Each scene shows the same named points in several views. A view is turned or mirrored, and shifted as a whole, has a little noise and may leave points out.

Scene 1
View 1
dit: [ 46 -29  11   7   6  10  44   3  17  41  26  -7   6   4 -28 -49  -6 -22
  46 -17   0  38   3  19]
toviv: [ 45 -17  18   9 -47  18  50  46  26  28  -6 -40  31   9 -41  -5 -38 -60
 -13  -6  31  31 -14  20]
tudat: [ 18 -20   7  13   0 -10   5  11   0  18  -1 -12   4   6  -8  -7 -19 -24
  11 -12   6  14  11  32]
Vep: [ 31  -6  11  14   2 -26   9  11  14   3   3 -32  12 -10 -12 -18   3 -25
   6  -3 -25 -10   1  18]
gif: [ 22 -15  11  14 -26  -8   9  35   6  11 -15 -35  21   5 -17  15 -34 -42
 -18  -8  18   1   1  29]
gipek: [ 16 -33   3  11  12  -2   4   5  -7  27   5  -3   1   9  -7 -11 -23 -14
  27 -21  12  17  17  33]
rede: [ 17 -11  12  15 -16 -14   5  17   2  11 -10 -18   6   9  -7  -1 -19 -34
  -7  -3   6  13   4  30]
kataz: [ 51   0  21  12 -20  -9  45  10  31  16  13 -27  12  -2 -27 -46  11 -41
  12   6 -21  28 -13  10]
dotim: [ 41   1  14  15   9 -31  17   2  21   4  14 -31  10 -15 -15 -37  21 -22
  19  -1 -42  -9  -1  11]
radud: [ 21 -14   8  14  18 -22   2 -10   1  13  11  -4  -6  -1  -1 -30   7 -11
  27  -7 -23   9  13  25]
donep: [ 10 -10  13  15 -29  -7   5  18  -1  12 -18 -10   2  20  -5   4 -27 -42
 -17   0  19  32   2  37]
Tilen: [ 11  -4  12  16 -12 -20  -3   6  -1   7 -11  -9  -4  10   1  -6 -11 -31
  -6   1  -2  19   7  34]
Gusa: [ 28 -15   8  14   9 -18   7   9   7  12   6 -23   8  -6 -11 -19  -3 -18
  17 -11 -16  -4   9  22]
badiz: [ 10  33  27  19 -59 -32   6   9  13 -15 -29 -13  -6  18   5  -7   6 -63
 -50  35 -13  41 -16  32]
vopu: [ 50   5  18  15   1 -29  29   3  30   4  17 -34  12 -17 -20 -47  27 -27
  18   4 -47  -3  -7   5]
View 2
donep: [ 15 -48   8  -4   5  -6 -20  -1  10 -13   2 -15  -9  46  15  18 -19 -17
 -43 -10 -10   3 -19  -1]
dit: [ 14 -30 -24 -36 -23   1 -14   4   2   4  32 -17 -15 -21  14 -15   2  25
  -5 -37  32  15   8 -25]
dotim: [-13  13  -4 -28   3  18  -4 -22  21  -1   0   1 -44 -23  -9 -21 -28  13
  -2   0   0   7  -7 -19]
badiz: [  6 -36  11 -15  48   8  -1  -5  33 -39   2 -33 -66  53  24  15 -36 -29
 -38  -9 -51 -10 -37  12]
toviv: [ 53 -45  17 -15  -8 -33 -27  -7 -25   9  26 -51 -21  34  -9 -12   2 -25
  -6 -31  -1 -11 -22  10]
Vep: [ -7   1   7 -18   2   9 -12 -22  14   1  -5   0 -29  -2 -10 -11 -28   1
 -14   4  -2   5 -11 -14]
gipek: [  0 -40  -7 -10 -22   2 -23   1   8   0   3   6  16  16  14  14 -14   9
 -40  -9  20  19   2 -22]
Gusa: [ -7  -7   1 -17  -9  10 -17 -18  13   4  -2   6 -15  -2  -5  -6 -24   8
 -19   0   7  11  -5 -19]
rede: [  8 -31   8  -8   1  -1 -19  -8   9  -6  -2  -8 -11  29   5   9 -21  -9
 -34  -4  -6   5 -14  -7]
kataz: [ 16 -13  -9 -36   7   3  -6  -8   8  -6  25 -31 -54 -11   4 -23 -12   6
   5 -29  -1  -2 -12  -9]
gif: [ 23 -31  25   0  -4 -16 -26 -16  -6   5  -5 -17  -5  40 -12   4 -18 -25
 -29   0  -7  -3 -21   2]
Tilen: [ -3 -31   2 -10   7   8 -14  -6  21 -15  -4  -2 -16  29  14  14 -27  -5
 -40  -3  -9   8 -12 -10]
radud: [-20 -12 -14 -22  -6  21 -10  -8  27  -6   2  14 -15 -10  12   2 -26  21
 -27  -5  11  18   2 -28]
View 3
Tilen: [-12  35   0  16  -7  -9  37  -9  11 -10  -5  -2  -8  -7 -10  -5   2  -4
   1  22  27  -4  -1 -20]
rede: [ -8  21   3  10  -3 -14  33  -3   7  -9   1  -8 -11 -11 -12   4   2   0
   5  28  31  -5  14 -22]
tudat: [-10  23   8  -5   3 -16  39  -7   5  -3   3 -12 -22   3   5   5  -6   3
  11  14  28 -14  19 -17]
radud: [-24  38  15  -5   6   2  45 -13  15 -11  -5 -14   2   7  23  -7   1  -1
  -3 -13  11 -24 -12  -1]
Gusa: [-14  16  16 -10   9  -5  37  -9   9 -16   1 -20   3 -10  16   4   4   2
  -5   3   9 -21   5  -6]
donep: [ -6  28  -7  21 -11 -19  33   0   5  -4   0  -1 -19  -6 -25   4  -3   0
  15  39  43   4  16 -29]
vopu: [-25   4  16   8  14  11  31   5  12 -33   8 -37  55 -23  19  14  18  14
 -13 -11   9 -28 -19  17]
gif: [  2  -1   3   5  -1 -25  26   0  -1 -12   6 -14 -16 -27 -18  15   1   4
   5  47  32  -1  36 -30]
dotim: [-21  11  19   0  13   8  35  -4  13 -29   3 -29  37 -21  21   6  15   6
 -17  -8   4 -26 -14   9]
toviv: [ -3 -20  -5  19   3 -29  21  28  -8 -10  28 -34   4 -15 -27  47  -2  30
  36  44  65  -6  43 -17]
kataz: [-24   4   3  23   9   0  32  19   7 -21  17 -36  45  -8   0  27  10  23
  14   1  39 -21  -8  12]
dit: [-30  16  11  -6  16  -7  42  12   5   0  19 -38   9  30  25  29  -8  26
  35 -21  43 -35   6  14]
gipek: [-15  34   8 -11   3 -16  44 -10   6   5   1  -9 -33  19  12   1 -11   1
  19   5  29 -17  18 -18]
badiz: [-10  37 -19  67 -23  -2  26   8  13 -22  -5   6  29 -34 -55  -5  18  -2
  -3  50  47  19 -25 -22]
View 4
dit: [-27  33 -35  18 -20 -11 -24  40  16 -19 -19  -4 -32 -21  -1 -13   5   3
  44  -2  -3  -7 -25  -7]
donep: [ -6  15 -27 -52 -37  -1  11  15  26 -30  10  -6   7  13  31  -3  -2  -9
  -7  22   3 -20   0  20]
rede: [ -8  10 -25 -33 -29  -1  18  13  26 -24   7  -8  -2   5  29   0  -4  -1
  -7  11  -1 -14  -1  13]
gipek: [ -8  14 -17 -16 -27 -11 -12  31  -4 -28 -11   7   1   6  27   3   1 -17
  18   5 -19 -31   0  -7]
kataz: [-23  25 -44   9 -14   0  12  19  51 -10   0 -25 -29 -23   3 -14   2  18
   9   0  14  18 -28   2]
gif: [-10   6 -18 -46 -35   2  29   4  24 -25   5  -1 -20   7  31   4 -23  13
  -8   3  -9 -27   8  30]
tudat: [ -9  10 -20 -17 -24  -7   5  20  11 -24  -4  -1  -2   4  27   5  -1  -9
   4   3 -13 -21  -2  -2]
Tilen: [ -3   7 -26 -26 -22  -3  15  14  22 -24   8 -11  14   8  31   4   8 -14
 -13  13  -1 -10  -3  -2]
toviv: [-27  30 -34 -49 -48   5  15  14  45 -26   2  -5 -50  -8  10 -19 -30  34
  19  10   8 -18  -9  58]
badiz: [ -2  10 -47 -55 -27   9  40   0  66 -21  34 -37  28  11  32  -9  16  -8
 -44  36  34  21 -14  19]
vopu: [-19   6 -38  37   4  -3  28   8  45  -1  -2 -27 -24 -26  10   3   4  17
  -7 -19   3  26 -24 -25]
dotim: [-13   1 -31  32   6  -4  27   8  33  -5  -3 -22 -16 -19  18   9   4   8
  -9 -18  -6  15 -16 -28]
radud: [ -7   5 -25  17  -5 -11   3  24  10 -16  -7  -8   7  -6  24   9  15 -16
   3  -4 -12  -4 -11 -34]
Vep: [ -9  -1 -25   7  -8  -3  29   6  27 -12   0 -14 -13  -9  25  10  -4   8
 -11 -12 -10  -1  -6 -14]
View 5
dotim: [ 11 -37 -13  15   7  -2  18  13  -1 -23  19  18 -29   4 -17   1   7  23
 -14  -7  14  -5  10  13]
gipek: [-22   6  -8  -4 -35   8  -2 -10 -15  -8 -12   7 -43 -23  26   3 -37  -8
  -3  16  10  -1  11  35]
rede: [-24  -1  -5  12 -28  26   4 -29 -25  -7   4  -5 -41 -19   7  -1 -28  23
 -11  -7  10   4   7  17]
donep: [-35   5  -4  18 -36  33   5 -50 -30   1   5 -11 -45 -34  11  -3 -40  22
  -7  -7  10   8   0  17]
badiz: [-26 -25  -6  52 -24  46  25 -80 -30  -5  37 -11 -46 -48 -35  -9 -13  46
  -5 -38  32  24 -19   4]
kataz: [  0 -27 -17  24  25  -8  31 -15   6  10  26  13 -35 -17 -16  -1 -27  28
 -11   1   0  -9  -9  -6]
Vep: [ -3 -22  -6  14  -9  16   9  -2 -16 -22  14   3 -31   4  -9   0  -2  33
 -17 -15  13  -1  14  12]
gif: [-32  10  -1  10 -25  36  -2 -33 -34  -1   6 -20 -36  -5  16  -1 -38  42
 -21 -14  -5  -5  13   2]
dit: [ -4  -9 -19   0  14 -26  21   2  14  14   2  24 -41 -23  12   5 -47  -7
  -4  31  -5 -17  -3  14]
radud: [  1 -22 -12   7 -20  -1  10   5  -3 -25   1  21 -39 -16  -1   3  -5  -5
  -1   8  24   3   8  36]
Gusa: [ -4 -15  -8   5 -14   7   6   4 -11 -19   4   8 -34  -1   4   3 -11  14
 -11   0  10  -3  14  21]
tudat: [-20   0  -6   5 -27  15   2 -14 -17 -10  -3   2 -40 -17  15   2 -29   9
  -8   3  10   0   9  25]
vopu: [ 16 -41 -16  20  23  -9  26  10   6 -16  27  20 -28   4 -26   2   5  30
 -17  -7  10  -8   4   3]

In a view up to two points have been moved. Name them for each view, in the order of its rows, or write -.
view 1 | gipek
view 2 | -
view 3 | tudat
view 4 | rede
view 5 | Vep

Scene 2
View 1
raz: [  1 -35  25  -4 -18  38 -19  21  -2 -27 -11  -6   0  18 -11   5   4  23
 -12   0  22   8   2  -3]
boze: [-12 -35  30   6 -17  31  -3  12   1 -35   7   8 -18   2 -16   8   3  11
  -7   3  24  -3   1  -1]
Vubet: [-19  -1   9  13  13  19  -9  -1   6 -21  13 -15   1 -15   5  -5  -1 -18
   6   8  22 -13  -9 -11]
zur: [-21  -1   6  14  10  17 -22  -8  13 -27  13 -14   9 -23   7  -8  -9 -25
   8  12  33 -14 -15 -12]
Lusad: [-21 -12   4   9  13   9   8  -8   1 -17  27 -14 -17  -8  -3 -14   7  -9
  -1  -2   3 -16  -5 -25]
daso: [-12  -5   7   7  19  26  28  13 -18   3  15 -26 -18  13  -1  -7  23   3
  -3  -8 -16  -8   9 -21]
Fek: [-11  -4  18  13   3  34 -17  11   5 -23  -2 -13   8 -10   4   4  -2 -13
   6  11  30  -5  -6  -1]
zes: [ -4   8 -17  -2  18  14 -61 -10  17 -10 -10 -45  49 -10  25 -24 -17 -18
   5   9  34   3 -23 -26]
ror: [-15   1 -19   1  28   1 -10 -16   2  -1  20 -39   8  -3  12 -30   5 -12
  -1  -6  -2 -11 -12 -41]
Tusan: [ -5 -11 -16  -8  20   8 -11  -6  -5   3   9 -40   8  15   7 -29  10   7
  -9 -11 -10  -1  -5 -41]
kadut: [  9  -3  16  -1   1  53 -29  33  -8  -4 -32 -32  29  20   9   6   6  11
  -2   4  21  17   3   3]
bizu: [  2   3  35  13  -4  66 -17  42  -8 -15 -30 -16  19   7   6  23   6  -3
   7  13  34  10   5  21]
View 2
daso: [ 21  -1 -14 -13  19 -13 -11 -12  15  32 -13  -8   5   6  18 -23 -21 -34
  26 -17  16 -39 -37  -1]
ror: [ 44  -8  -2 -10  40 -22  19 -26  10  10  -2  -1  15  -5  29 -26 -24 -38
 -23  -6   0 -40 -10 -26]
bizu: [ 12   5 -72 -17   5  -7 -14 -20  -6  43 -25  36 -24  41  28 -15  -1  14
  18 -18 -12  -4  15  18]
Fek: [ 17   4 -42 -11  26  -1   8 -23  -9  17 -17  19 -15  17  23 -27  -2   3
  -9  -4  -2 -11   2   3]
kadut: [ 29   2 -52 -22  10 -28 -10 -26  -1  53 -10  30   0  35  24  -9  -6   4
  18 -15 -24  -7  26   0]
Vubet: [ 20   1 -28  -7  34   2  15 -23  -6   6 -15  10 -11   6  24 -32  -7 -10
 -19  -3   6 -21 -11  -3]
raz: [ 11  18 -29 -19  19 -10  -3 -23 -13  41  -3   7   1  18  -4 -22  12  15
  25   1  -8   3  -2   4]
boze: [  0  20 -25 -13  25   5   0 -19 -17  27  -8   1  -7  11  -6 -32  16  15
  20   5   6   1 -19  11]
zes: [ 52  -7 -32 -13  40 -28  31 -40  -4  11  -1  31   7  13  39 -20 -14 -10
 -50  -2 -30 -16  43 -30]
Lusad: [ 19   3  -7  -7  36  -1  11 -19   0   8  -9  -8   1  -5  13 -34  -9 -22
  -6  -2  15 -29 -33  -7]
View 3
daso: [ -3  -5   5 -12 -15  22  19  17  -1  15  22 -13  -4 -17   6  17  22  -9
 -13 -31 -28  37   1  14]
boze: [  5  10  -2   0 -23 -28  41  -5  12  -7 -16 -10 -17  14  16   6 -23  11
 -28 -27 -10  35  12   4]
Fek: [ 12 -20 -24  14  -6 -22  22  15  -7  -2  -3 -10   0  19  25  12  -5 -10
 -24  -6 -16  37  15 -21]
bizu: [ 26 -47 -27  21 -46 -29  47  26   3  15  -5  -8   8  24  52   1  -2   2
 -36 -20 -26  48   8 -18]
Tusan: [ 16 -16 -16 -27  18   2 -12  12   4  13  32  -7  -8 -24   6   0  22 -14
  -6 -17 -11   9  -2  -4]
zur: [  6 -10 -25  16  19 -21   5  13 -18 -13   0 -11  -2  21  12  19  -7 -21
 -17   8 -12  33  20 -29]
raz: [ 19 -10 -13  -7 -24 -33  35   1  18   4  -7  -6 -14   7  27  -4 -14  11
 -27 -27 -10  26   6  -2]
ror: [  7 -12 -19 -14  32   6 -19  15 -11   4  30 -10  -4 -15  -1  13  21 -26
  -2  -2 -13  15   6 -14]
Vubet: [  2  -8 -17  11   9 -10  11  14 -14  -7   5 -11  -2  13  11  19   0 -17
 -17  -2 -16  36  16 -19]
Lusad: [ -6   9  -2  -5  12   6   7   7  -9  -6  10 -12  -9  -3  -4  21   4 -16
 -10 -13 -16  31  12  -2]
kadut: [ 37 -51 -33  -2 -30 -29  28  23  12  22  10  -4   2   4  49 -12   7   2
 -28 -22 -18  27  -1 -17]
View 4
bizu: [  8  -6 -15  21  39 -23 -24 -47  -8  13 -17  18  14 -11  -7   3  18  33
  25   7 -40  33  24  23]
kadut: [ -9  -1  -4  20  33 -26  -6 -42  -2  17 -12  32   3   1  -2 -21  10  32
   2  30 -27  35  19  11]
boze: [  8 -30 -15 -16   6 -22  -7 -20 -19  -5   7 -16 -23 -22  16 -13  37  16
  29  -9 -18  21  23  17]
zes: [  8   1 -26  25  23 -24  20   9   1  27  -1  32  15  16  35 -34   4  10
 -31  53 -24  -9 -22  14]
Tusan: [-20  -8 -11 -22  27  -7  26 -24   1   1  25  13 -20  16  32 -50   7  13
 -30  26   1   9  10 -12]
Fek: [ 16 -13 -26   3  28 -15  -5 -17 -10   8   2   2   6  -7  20  -9  21  17
   7   7 -28   6   7  19]
ror: [ -5  -7 -26 -22  33   1  27 -12   1   3  30   7  -8  19  44 -43   5   6
 -36  22  -3 -12  -1  -8]
zur: [ 23 -14 -38  -2  24 -11   6   2  -9   8  11  -4   8  -1  37 -14  19   6
  -4  10 -25 -14  -8  19]
Vubet: [ 17 -14 -34 -10  30  -6   4 -11  -8   3  15  -6   3  -1  32 -14  18  10
  -3   2 -21  -6   4  12]
daso: [-12  -9 -16 -34  47   7   6 -49  -2  -9  28  -2 -15   7  22 -29  10  19
 -10  -8  -5  14  30 -10]

In a view up to two points have been moved. Name them for each view, in the order of its rows, or write -.
view 1 | raz
view 2 | -
view 3 | boze
view 4 | kadut, daso

Scene 3
View 1
Sevas: [  8   6  -2   7  12  18  -7 -28 -36  -1   4  21  -9  -9 -53  -1  22  13
  -1 -27  14  -3 -12  -7]
sanep: [ 11  39  -5   5 -27  -9  -1  16  23  -1  21  17  21  -8 -13   0  41  12
   9  -9  -7  -1  -6  13]
loz: [ -5  34 -12   2   1   5 -11 -17   1  -4  27  10   6 -10 -43   4  12   5
  -3  -8   3   9 -19   5]
furod: [ 36  15  10   9 -24  -5   4  14   1   4 -11  31   8  -2  -9  -5  58  29
   1 -36 -10 -14   3   6]
darer: [ 19  20  -1   7   2   4  -7 -12   2   1  -2  18  -4  -1 -34   5  27  25
 -24 -32 -11   4  -5   4]
dut: [  0  43 -18  10 -11   1  -2  10  29  -7  34   6  16 -12 -32  10  26   3
   1   6  -5   8  -5  14]
fogav: [  0  38 -20  17   1   9   0  10  26 -10  34   2  10 -15 -42  14  27   1
  -4  10  -3   8   4  11]
viko: [ 11  30  -5   4  -6   0  -7  -7   9   0  12  16   6  -5 -30   4  25  17
 -11 -21  -8   5 -11   7]
kegi: [  5  26 -10  11  -2   9  -2  -1   1  -5  21  13   6 -13 -41   5  30   6
   5  -5   5   2  -3   5]
vomis: [  8  46  -9   1 -22 -12  -5  10  35  -2  25  13  19  -5 -16   5  30  13
  -4 -10 -15   7 -11  17]
nebin: [ 23  -1  -5  29  12  27  11   8 -23  -9   2  18  -6 -17 -54   6  53   9
   8  -9  13 -14  23  -4]
Kam: [ 27  29   2   8 -28  -9   4  22  20   1   4  23  16  -5  -8  -3  54  21
   3 -21 -12  -7   3  12]
mig: [ -3  51 -22  11  -5   0  -5  11  45  -8  39  -1  15 -11 -34  16  21   3
 -13   9 -14  16  -3  17]
Buse: [  9  17  -6  13  -7  11   2   2 -14  -5  17  19   7 -15 -40   0  39   5
  18  -6  13  -7  -1   1]
View 2
nebin: [ 15  -9  -5 -35 -21  27 -18 -44 -24   1  34  26 -21  23 -29 -13  42  25
 -26 -28   1  24  -7 -19]
furod: [ -5   8   9 -46 -26  -6 -16 -15 -44  19  23  10 -42  14 -19   2  15  19
   5 -32  -9 -12   7  -1]
mig: [  0   8  15   4  -5  -3 -28 -14  16  23  -9 -13  -3 -34 -23   0  10  23
   7  -7  24  22  -6  -3]
Sevas: [ 31 -26   3 -26 -10  19  -9 -44 -27 -20  35   1 -14  27 -25   3  12  -7
 -18 -22  -5  16 -24   8]
loz: [ 19 -13  12  -6  -4   4 -19 -24  -3  -5  16 -14  -2  -3 -25   9  -4   6
  -1 -12  14  21 -20   6]
vomis: [ -5  11  17 -14 -11 -14 -24  -3  -7  22   1 -14 -18 -20 -20   8  -2  20
  15 -16  14   3   0   2]
Kam: [-11  15  12 -37 -23 -11 -21  -6 -30  26  14   5 -35  -1 -20   2  11  27
  11 -28   1  -7   9  -5]
sanep: [ -7  10  14 -24 -15 -13 -25  -1 -17  20  14  -6 -21  -8 -22   7  -1  30
  13 -21  15   4   3  -6]
fogav: [  3   5   8  -3  -7   7 -29 -21  12  17   2  -4  -2 -22 -26  -4  17  28
  -3 -10  24  28  -7 -11]
dut: [  1   5  13  -7  -8  -3 -28 -11   5  18   6  -9  -6 -20 -25   3   6  27
   6 -13  23  21  -5  -8]
Buse: [ 12  -8   4 -28 -15   9 -20 -23 -19  -2  35   7 -14  17 -28   2  10  26
  -9 -24  13  22  -9 -13]
darer: [ 13  -5  11 -22 -14   6 -11 -35 -23   6   6  -3 -25   2 -20   1  19  -9
  -3 -19 -13  -1 -11  17]
viko: [  9  -3  13 -18 -11  -1 -16 -23 -16   8  10  -9 -19  -4 -21   6   5   3
   3 -17   0   4 -10  11]
View 3
Buse: [ 18 -17  -7  19  -6   3  16 -20 -13 -27   4  -1 -32 -16   2  13 -23 -17
 -19  -3   3  15 -15  16]
kegi: [ 13  -5   0  10  -5   0  19 -20 -15 -23  -8   3 -26 -12  -3  16 -21 -10
 -13 -15  -4  14  -8  20]
nebin: [ 44 -30  -9  16  -6 -12  10 -30 -19 -41  18 -10 -27 -26   2  17 -22 -33
   3 -12  14  21 -21  -1]
mig: [ -2  31  12 -12   6  -3  28  -9 -13 -11 -21  22 -32  -9 -11  29 -20  -1
 -11 -45 -24  19  -2  26]
dut: [ -1  19   5  -2   4   1  24 -10 -11 -14 -13  16 -36 -10  -5  25 -22  -6
 -19 -31 -17  19  -7  26]
loz: [  3  -2   8  11 -13   6  23 -22 -15 -16 -23   4 -15  -6  -9  10 -19   6
 -13 -10 -10   7   3  29]
darer: [ 17  -2  -1  -9 -16 -24  16 -22 -15 -20 -11 -13  -7  -7   6  14   7 -11
  -6 -14  18  -1   2  30]
furod: [ 12  -3 -23  -7  -3 -26  13  -4  -7 -20  15 -13 -38 -10  26  20   7 -33
 -33  -6  32   4 -19  32]
Sevas: [ 28 -35  -2  22 -26  -3  14 -36 -18 -29 -10 -18  -2 -11  -2  -1 -12  -7
  -3  10  14   1  -1  20]
Kam: [  3  13 -17 -11   5 -21  16   1  -6 -15   9  -1 -46  -9  21  27   1 -28
 -36 -18  19  10 -18  32]
sanep: [ -6  17 -10  -4   6  -6  21   0  -6 -10  -2   9 -45  -7  11  24 -10 -16
 -37 -18   1  13 -14  34]
fogav: [ 11  13   8   0   4  -1  23 -16 -16 -20 -12  16 -31 -15 -11  25 -26  -9
  -6 -36 -19  22  -7  16]
View 4
Sevas: [-31  -6   5 -18  -6  30   3  13   2  -3 -31 -20  24   0   2 -19 -10  28
  -2  15  18   0  -8 -10]
vomis: [  1   7  12  -2   9 -11 -17  22 -30 -19  -1 -31 -14  -2   1  -6  -6 -20
 -42 -18 -23   3 -32  -6]
kegi: [-11   6  10  -5   1   1   4  19 -12  -5 -14 -13   7  -4  -3  -7  -4   4
 -21 -10   5  -6 -19 -10]
Kam: [-17   2  19 -13   6 -20 -33  14 -21 -18  -7 -26  -4 -13 -27 -14  -8 -29
 -35  -8 -18  16  -6 -12]
Buse: [-19   3  18 -13   3  -2   4  21  -3   3 -13  -4  13  -5 -13 -14  -2   7
 -17  -7   8   5  -8 -13]
sanep: [ -6   6  20  -7  11 -17 -17  23 -21 -13   0 -22  -8  -5 -12 -11  -3 -19
 -39 -16 -20  13 -21  -9]
darer: [-24  -3  -2 -12  -8  16 -20   4 -21 -24 -27 -40   8  -7  -2 -12 -16  -2
 -15  10  -2  -5 -14  -7]
loz: [ -5   3   7  -3   3  16   8  23 -14  -7 -14 -23   2   6  17 -10  -5  16
 -24  -6  -1  -6 -33  -6]
nebin: [-32   6   9 -12 -10  -5   5   5  -4   0 -27   3  29 -18 -33  -6  -5   3
   0  -3  28 -10  12 -18]
dut: [  5  14  10   4   6 -12   3  23 -26 -12  -3 -16  -8  -3   2   1  -2 -10
 -35 -25  -8 -10 -33  -7]
viko: [-14   1   5  -8   0   8 -13  14 -21 -18 -17 -33   0  -2   3 -11 -11  -3
 -25   0  -7   0 -23  -7]
furod: [-31  -6  18 -22   2 -11 -37   9 -14 -16 -15 -27   7 -15 -32 -20 -12 -23
 -26   4 -11  22   5 -14]
fogav: [  3  17   6   8   0 -11  11  18 -27 -11  -8 -11  -2  -6  -1   6  -2  -6
 -26 -25   3 -21 -28  -8]
mig: [ 13  18   3  13   3 -11   5  20 -36 -20  -3 -22 -13  -3   9   8  -3 -14
 -37 -30 -10 -22 -41  -5]
View 5
loz: [-26  -2  17  -3  -9  -5 -20  -7 -22  19 -17   2  -1 -29 -15 -14  12   2
  23  21   3 -25  11 -19]
darer: [-21  16  14 -16  -3   4  -7  -6  -5   4  -7  -2  -9  -7 -18 -14 -12  -5
  -4  37 -11 -20   4  -1]
Kam: [-24  15   6 -24  33  14  -7   6 -26  -1   7  19 -23  24 -44 -23   6   4
   3  13   8 -14   7  -5]
sanep: [-27   7   4 -15  29  10 -18   1 -35   6   0  17 -14   8 -40 -20  15   7
  16   7  15 -18   6 -16]
viko: [-25  10  11 -12   3   5 -14  -6 -19   8  -8   4  -7 -10 -23 -16   0  -1
   8  26   1 -21   4 -10]
fogav: [-29   3   4  -7  26 -13 -14 -11 -26  25 -20   4 -12 -21 -17  -9  14  25
  19   1  -8 -12  18 -27]
vomis: [-33  10  -5 -10  29  13 -25 -10 -39   6  -6  10  -7  -4 -35 -15   9   7
  13  11  13 -19   0 -24]
nebin: [ -7   3  38 -26   4 -26  19  14  12  23 -11  11 -34   6 -13 -18   8  17
   9  11 -27  -8  35   7]
furod: [-15  16  17 -29  18  12   1  13 -12  -5  10  18 -26  30 -42 -26   0  -5
  -2  23   3 -16   9   9]
dut: [-31   2   1  -7  27  -3 -21 -10 -35  20 -15   8  -9 -16 -25 -12  16  18
  22   3   4 -16  11 -28]
kegi: [-22   0  18 -11   9  -9 -10  -1 -19  19 -13   8 -13 -13 -20 -16  15  11
  21  11  -2 -18  17 -16]
Buse: [-15  -4  32 -17   3 -15   1  13 -11  22  -8  17 -22  -1 -23 -22  22   9
  25   8  -3 -17  27  -6]
mig: [-36   8 -10  -3  35  -3 -26 -21 -39  21 -19   0  -4 -26 -21  -5  10  25
  17   2  -1 -14   7 -37]
Sevas: [-11  -1  42 -14 -35 -14   2   8   8  17 -12   3 -11 -17  -7 -21   3  -9
  14  36 -12 -25  20   6]
View 6
nebin: [-40  28  -9  12 -46   5  25  -2  17  15  21 -30  20  16 -13 -19  14  -8
  31  30  32  -5 -27   7]
fogav: [-12   6 -11  39  -3  -1   7  -2  25  -5   9  -9  15   1 -35   6   1   2
   2  12   1   0  -7  14]
sanep: [-15   2 -10  15  -6  12  10 -18   3  -8  -1 -11   9   6   3  17  18   2
  -2  14 -17  -7   5  33]
kegi: [-22  14 -12  17 -11  -2  15  -5  15  -1   8  -4  11   0 -14   6   8  -6
  16  18   6  -3 -20  11]
Buse: [-33  19 -15   8 -27   2  14 -11  11  -1   9  -7  11   6  -7   7  14 -11
  26  25  10  -4 -22  11]
viko: [ -9  10  -5   9   6  -1  26  -2   4   9  -1  -6   6  -5   3   2  10  -4
   6   9   0  -6 -21  18]
mig: [ -1  -2  -9  43  15  -1   6  -1  24  -8   2  -5  12  -3 -34  12  -2   7
 -12   4 -11  -1   1  20]
Kam: [-17   6  -3   7 -14  19  21 -18  -2   6   1 -28  13  13  16   4  25   5
  -3  15 -12 -11   7  41]
darer: [ -9  16   1   5   5  -2  39   4   1  23   1 -15   7  -5   9 -13  10  -3
   8   8  10  -8 -30  15]
vomis: [ -4  -1  -7  21  10   7  12 -11   6  -5  -4  -7   8   0  -2  18  12   4
 -10   7 -20  -6   3  32]
Sevas: [-29  27 -12  -7 -15 -13  34   3   5  16   7   2   6  -8   4  -8   8 -19
  38  21  27  -4 -53  -6]
furod: [-23  14  -2  -6 -22  19  31 -17  -8  14   2 -31  12  13  29  -5  29   0
   8  18  -3 -13  -5  37]

In a view up to two points have been moved. Name them for each view, in the order of its rows, or write -.
view 1 | furod
view 2 | fogav
view 3 | -
view 4 | -
view 5 | kegi, Buse
view 6 | -
